Each row is a point on a tangle of strands that fork, close into loops and nearly touch. The rows are in no order.
In the rows, 128 means zero.
Points whose rows are less than 135 apart are linked; no others are. Some points are linked to none.
sota: [104 158 100 183 126  47 110 151 130 122 199 192  88 172 100 142 147 124
 112 124 133 117  99 163 146 134 147 170 144]
Gato: [157 137 136 116 155 157 117 170 102 128 125 117 139 155 176 106 106 113
 155 151 121 179 167 119 176 129 169 108 107]
Beg: [156 129 141 142 120 150 106 109 165 116 141 173 100 115 167 105 143  87
 145 120 127 108  95  90 140 137 149 109 164]
namaf: [133 139  79 167 162  91  91 117 140 126 125 189  51 135 104 114 138 132
 150 112 176 149 115 187 155 132  95 124 126]
Zug: [121 131 113  99 133 118 159 125  70  92  96  72 159 121 101 129 135 162
 132 161  85 116  93 117 111 141 181 145 153]
Gesuf: [138 115 147 122 152  88  51 111 122 139 152 139 162 133 109  86 161 119
  73  83 169 167  69 167 147 113 121 121  64]
sumuk: [168 104 109  93 153 183 214  68 111 100 107  94 144 109 110 168 139 136
 170 136 136  96 112  76 118 117  89 158 158]
Matut: [ 96 130 118 100 119 105 156 148 103  92 114  70 118 128 128 136 139 134
 148 150  68  96 125 111  75 192 135 141 153]
Bosog: [111 123 149 116 163 114 189 130  82  96 167  90 123 102 133 150 112 148
 115  91  75 125 125 104 133 138 133 109 144]
Masod: [120  95 116 135 110 138 143 142 161 116 126 140  92 181 139 112 122 144
 181  97 106 100 193 115 107 137 127 145 163]
vifep: [153  99 130 131 131 156 107 121 113 103  68 105 122 111 160 115 107 154
 157 127 130 145 143  98 127 101 154 158 134]
bol: [167  82 124 142 126 124  91 107 108 128  81 116 135  96 148 123 185 100
  98 120 152 136  84 170 105 115 110 114 116]
sedap: [100 145 116 170 116 100 115 166 163 135 106 158  76 161 118 142 127 110
 106 127 149  84 129 137 134 126 115 126 145]
supi: [ 98 166 101 126 119  93  97 153 165 148 208 184  56 145 142 161 114 142
 147 156 106 126 164 126 137 162 153 111 148]
pomi: [143 107 117  65 142 142 170 124  79 110 148  96 177 109 137 147 126 132
 191 138  78 157  89 108 148 114 114 101 123]
kode: [160  99 160  72 130 183 162  81 120 109  83  97 138  88 128 133 129 142
  76 133 156 146  87 120 119 101 161 108 118]
Fet: [117  97 100 127 111  70 128 149 128 161 154  93 134 106  79 189 154 132
 171 151 116 125 107 151  55 150  42 130 132]
moz: [155 140 123 143 142 156 132 149 152 156  80 134 154 148 137 126  90 137
  82 145 186  90 120  56 133 118 168 133 123]
ledu: [177 125 116 131 154 169 141 100 107 123 103  88 121  93 100 114 114 154
 140 149 167  96 161  62 157 162 132 137 176]
Puni: [122 163 118 150 118 144 119 164  67 119  98 119 149 137 116 121 124 139
  90  81 113 170 123 148 144 152 145 120 137]
derur: [ 98 187 175 149 137 115  92 146 132 138 127 203 148 152 116 103  81 101
  48  97 170 169 101 191 151 123 174 147  98]
Fale: [137 145  96 168 110  55 141 160 116 131 174 152 111 155  86 100 178 143
 149 145 122 125  81 143 120 143 122 150 131]
daf: [123 156 111 172 131 122  92 136 104 115 120 159 106 142 153  99 133 128
  91  82 119 176 129 180 143 131 166 110 123]
revil: [162 126 126  89 139 163 120 150  81 123 116 107 186 106 152 112 100 116
 176 127 117 180 115 111 159 121 158  92 115]
tatab: [132  97 160 126 142 139 174  67 118 109  90  56 165 118 123 106 108 151
 132 103 115 103 106 150  75 100 109 138 120]
fev: [125  90 137 126 107  88 107 153 110 120 132 110 130 113  90 178 132 113
 171 132 106 128  77 147 105 131  73 136 164]
dugen: [174  92 137 107 146 176 170 120 157 149  61 109 141 135 135 146  95 129
  49 156 215 101 126  76 124  98 148 104 120]
tesa: [125 186  78 131  95 107 106 148 131 160 141 146 124 104 123 111 135 154
 180 167 125 139  98 120  91 154 105 134 103]
kemu: [108  96 161 115 119 104 121 161  98 104 115 110 135 102  96 167 142 104
 120 124 113  89  93 120 153 117 120 147 165]
Momik: [107 168 158 175 144 131 126 126 161 128 140 197 112 179 191 118  78  85
  55 149 156 124 202 118 185 114 196 167 126]
gutam: [136 152 188 146 175 162 100 141 141 149 128 186 143 156 174 109  70  90
  36 126 169 152 192 121 166 138 182 134 118]
sukol: [134 157 100 169 174 113  72 112 127 122 114 201  81 128 135  99 126 119
  87  78 181 161 112 177 164 142 151 123 122]
mabin: [179 136 111 103 104 145 169  86 133 141 152 101 137 116 136 126 139 147
 198 168 152  84 128 102  82 153  73 178 120]
legu: [133 141 177 126 103 132 122  88 124 119 138 107 120 133 127 109 105 142
 129 115 111 168  79 159 127 122  92  99 128]
subu: [ 90 143 136 164 123 112 132 149 164 140 131 177  97 195 156 139 100 102
  92 166 141  79 231 132 189  94 156 168 144]
bina: [145 120 141 109 151 165 119 166  90 114 118 101 160 144 165 147 115 104
  77 136 115 162 170 119 166 129 212 106 125]
pize: [170 136 118 122 111 151 185  70 135 124 108  68 177 110 157 115 144 118
 158 156 152  78 113 139  71 129  74 176  71]
gure: [130 155 155 106 141 147 158 175  75  88 108 106 160 105 123 127 127 100
 103 126 106 145 100  62 156 173 154 147 147]
vobez: [ 96 162 132 139 119 116 130 209  77 109 118 108 144 128 113 146  91 109
 129 102 104 142 142 112 153 154 141 136 143]
tiz: [155 137 103 136 170 150  78  98 167 157  96 196 119 142 163  91 141  92
 125 155 166 103 158 157 173 128 153  97 131]
repub: [139  82 131 156 146 120 144  77 122 146 104  78 155 147 109 109 147 162
 111 108 129 118 141 182 108  75  93 105 111]
naro: [140  82 149  54 165 157 170  97  83  77  85  92 162 113 129 149 170 116
  74 137 102 144  78 138 122 111 189 112 139]
nura: [137 127 111 165 112 118 144 133 143 139 116 131  91 141 135 109 124 141
 175 134 121 112 148 147  56 161  93 134 150]
baven: [ 80 105  75 161 110  54 110 178 127 142 199 159 145 113  97 172 154 123
 157  77  83 151 122 143 122 100 119 114 122]
nug: [116  92  98 155  96  82 149  95 174 163 141  87 138  88  83 161 157 132
 160 155 146  96 132 169  37 104  33 148  91]
Gevi: [136 168  92  70 124 157 173  70  75  86  89  42 130  54  96 174 148 130
 133 167 131 145  82 142 114 167  97 115 135]
zil: [149 141 150 103 100 161 155  83 135 127 108  79 122  90 125 134 112 153
 130 164 152 138  78 144 119  93 124  94 105]
fesaz: [143 126 104 130  98 111 134 131 134 128 116 125  87 117 106 101 179 132
 172 154 160 141  91 170 147  97 103 105  90]
Dep: [147 130 142 134 134 168 123 121 160 161  79 150 161 156 140  96 132  85
 137 141 151  91 137 144 141 108 115  98 131]
zez: [127 119 188 113 113 165 114  99 144 129 107 160 138 118 170  94 153 115
  54 116 120 126 125 120 151 105 151 108 117]
kunu: [150  85 151  78 171 194 177 117 100  83  93  90 157 132 131 128 143 115
  72 133 109 150 158 107 154 125 222 103 143]
Vemib: [ 72 100 104 164 116  53  95 147 161 142 179 143 117 135  97 143 161 131
 149  89  85 136 135 158  75 139  82 130 119]
bul: [155 162 152 131 163 158 135 125 146 166  99 182 118 145 123  98  99 116
  44 119 217 123 132 128 153 148 119 105 113]
nar: [ 92 137 119 115  93 144 122 153 164 112 143 123  99 120 147 145 102 137
 171 138  89 141 151  91 143  99 179  98 124]
zam: [105  81 147  78 115 122 181 138 145 101 117  79 102  92 105 148 147 103
 195 139 127  95 105 138 114 103  68 125 115]
kos: [164 156 111  89 100 136 143 135 102 130 133  99 136 107 142 125 136 143
 196 195 123 144  90  92 110 157 110 148 107]
rifoz: [ 96  87 100 130 104  74 106 137 201 151 170 175  92 148 112 123 166 153
 169  95 128 127 152 156  37 159  81 156 126]
pud: [121 162 136 146 156 117 120 127  93 165 164 130 130 144 130 124  98 191
 112 119 127 117 185 126 168 120 113 130 118]
Far: [100 136 107 144 110 108 122 151 130 147 166 153 140 107 122 127 132 145
 159 111  89 126 135 133 149  82 141 105 124]
Mipop: [ 96 149 147 129 117 100 112 158 106 148 174 153 112 151 142 139 135 151
 136 135  86 110 197 112 151 151  97 172 140]
nubo: [129 127 105  93 139 137 160 103 107 131 137  71 184 111 139 143 132 154
 164 105  99 150  76 114 102 102  85 103  70]
vuga: [181 111 133 145 148 160 140  93 116 143 116 114 131 145 114 145  97 142
 135 109 168  84 131  95 141 134  90 129 187]
Lidop: [163 150 120 135 112 163 136  78 157 160  97 112 184 144 156  97 149  96
 144 150 144  79  99 141  85 134  85 128  98]
pip: [ 82 142 133 160  99 133 134 168 185 132 146 198  89 171 124 133 102 106
 141 158 120 102 250  99 154 144 143 174 176]
zus: [142 128 158  62 114 153  99 105 114 127 103  95 143 112 117 105 173 120
 105 147 149  98  94 127 173 142 122 117 108]
Pabof: [148  85 128 105 143 159 169 120 118 110 105  94 120 146 103 186 108 151
 173 137 120  95 136  77 117 126 101 159 185]
sug: [121 101 181  94 122 159 115  96 139 149 108 137 167 118 122  82 158 121
  21  75 144 135 111 160 104 119 136  97  80]
Filug: [116 162 144 157 109 121  85  90 144 125 127 140 111 169 123  93 138 130
  99 111 109 172  85 200 126 129 115  92 124]
reg: [ 88 185  81 169 120  92 102 143 145 121 181 219  61 157 126 145 129 119
 134 145 127 128 146 157 170 139 184 159 154]
fid: [165 102 153 100 122 207 170  73 156 105  52 103 141  66 119 160 105 108
  78 157 198 119  99  77 118 104 140 125 143]
Dis: [113 104 160  97 131 108 185 150 114 105 183 116 105 114 141 131 104 166
 175 117  77 129 167  90 108 144 119 152 139]
Fozul: [ 84 159 157 153 118 100  58 158 106 118 139 165 158 155 134 119  96  76
  89  70 154 154 129 188 173  99 171 179 108]
ponen: [107 150 106 126 118 111  91 197 149 133 163 125  90 136 128 167  73 126
 172 153 129 140 164 100 145 133 178 112 138]
mamo: [102 131 110 135 113  84 135 176 118 136 146  98 101 145  93 140 115 160
 156 133 102  95 152 145  77 185 118 133 154]
mudo: [126  77 107  89 134 115 142 172 110 121 135 105 125 127  96 212 131 142
 184 121 112 104 111  89  94 146  92 163 174]
sivi: [135 141 130 108 153 128 119 124 125 167 141 113 162 116 147 105 118 145
 128  95 147 130 101 122 135 101 100  99  59]
gobab: [125  94 115 146 118 105 137  62 132 143 113  54 145 106  99 154 154 157
 137 140 129 123 125 176  83  86  42 132  87]
gavu: [114  83 109 108  92 120 108 148 198 144 143 185  84 138 136 128 120 159
 188 116 142 109 192 112  60 157 120 166 161]
bugek: [105 142 162 159 106 106 123 150 117 125 176 166 140 106 121 136  81 120
 138  89 105 161 100 147 167  77 149 112 147]
kunuf: [138 150 129 130 175 110  77 106 147 163 147 163 154 157 147 100 133 111
 123 103 158 134  86 154 144 118  89 113  75]
fole: [133 131 166 133 114 175 133 101 149 100 129 135 115 120 170 130 137 114
  88 145  89 131 128  63 157 128 175 111 159]
fov: [101 131  99 179 130 171 112 170 162  99 118  91 103 130 128 154 103 104
 119 165 107 148 216  61 156 158 200 120 169]
motup: [112 120 159 128 150 111 183 145  81 127 158  98 155 114 122 157 121 127
  62  97  94 133 119 145 156  98 152  78 125]
leduz: [127 132 108 131 112  96 101 108 161 139 152 139  50 127 111 115 137 158
 175 146 157 133 128 171 135 118  88 111 119]
zerud: [168 127 154  86 112 179 129 118 127 164 125 180 164 110  99  61 157 117
  41 103 179 152  98 158 103 143 164  96  90]
bafos: [115 110 118 157 107 158 126 145 158  98 121 132  90 156 136 125 128 119
 142 136 101 112 214  69 148 150 162 153 184]
Gedu: [127 147 107 156 160 118  66 123 163 146 146 216 110 140 169 137 139  75
 124 126 122 100 127 135 158 135 157 114 153]
pog: [114 123  96 134 111 121 145 101 135 151 160 119 156 107 135 143 158 137
 173 109  61 150 103 128  78 118  66 100 108]
Dedi: [ 94 137 131 129 118  68  57 160 101 120 146 125 162 150 121  94 144 117
 110  95 127 161 102 172 170 110 144 147  74]
vis: [133 162  88 167 116  73 113 105 134 157 163 150 134 104 101  88 181 131
 151 144 137 144  75 144  94 143  75 139  88]
zofo: [140 135 168 149 167 187 128 130 162 138 106 135 131 151 184 119  78 112
  71 141 140 144 208  67 159 136 139 104 129]
Peb: [ 95 121 138 128 116  94 158 154 111 142 175 138 132 139 142 127 132 188
 160 116  66 145 176 119  94 130  82 170 108]
vili: [143 113 129 103 142 165 130 115  87  69  56  72 141  87 114 108 122 134
 148 161 114 145 130  99 127 148 193 154 170]

A tip is a point with one link. Name the tips that can be reached along the links from each point below, in the order of the rows.
kos | vifep, bugek, fov, zerud, zofo
Peb | pud, motup
mudo | sumuk, ledu, tatab, kemu
kunu | moz, derur, gure, fesaz, pog

A piece is two or more points that can be reached from each other along the links. Count, over all rows, the pieces, the separate loops (a circle has one, a figure eight two, a Y none), the forks (points with three links) and the tips (points with one).
pieces | 4
loops | 0
forks | 8
tips | 16

Name the points in between on the shortest way along the links from the first point to the second, in order.
naro, Gesuf | kunu > bina > Gato > revil > pomi > nubo > sivi > kunuf
pize, vili | mabin > kos > tesa > vis > Fale > sota > reg > supi > ponen > nar > Far > baven > Vemib > rifoz > gavu > Masod > nura > mamo > Matut > Zug
pog, vobez | nubo > pomi > revil > Gato > bina > kunu > naro > kode > zil > legu > Filug > daf > Puni
gutam, vifep | Momik > subu > pip > bafos > Masod > nura > mamo > Matut > Zug > vili
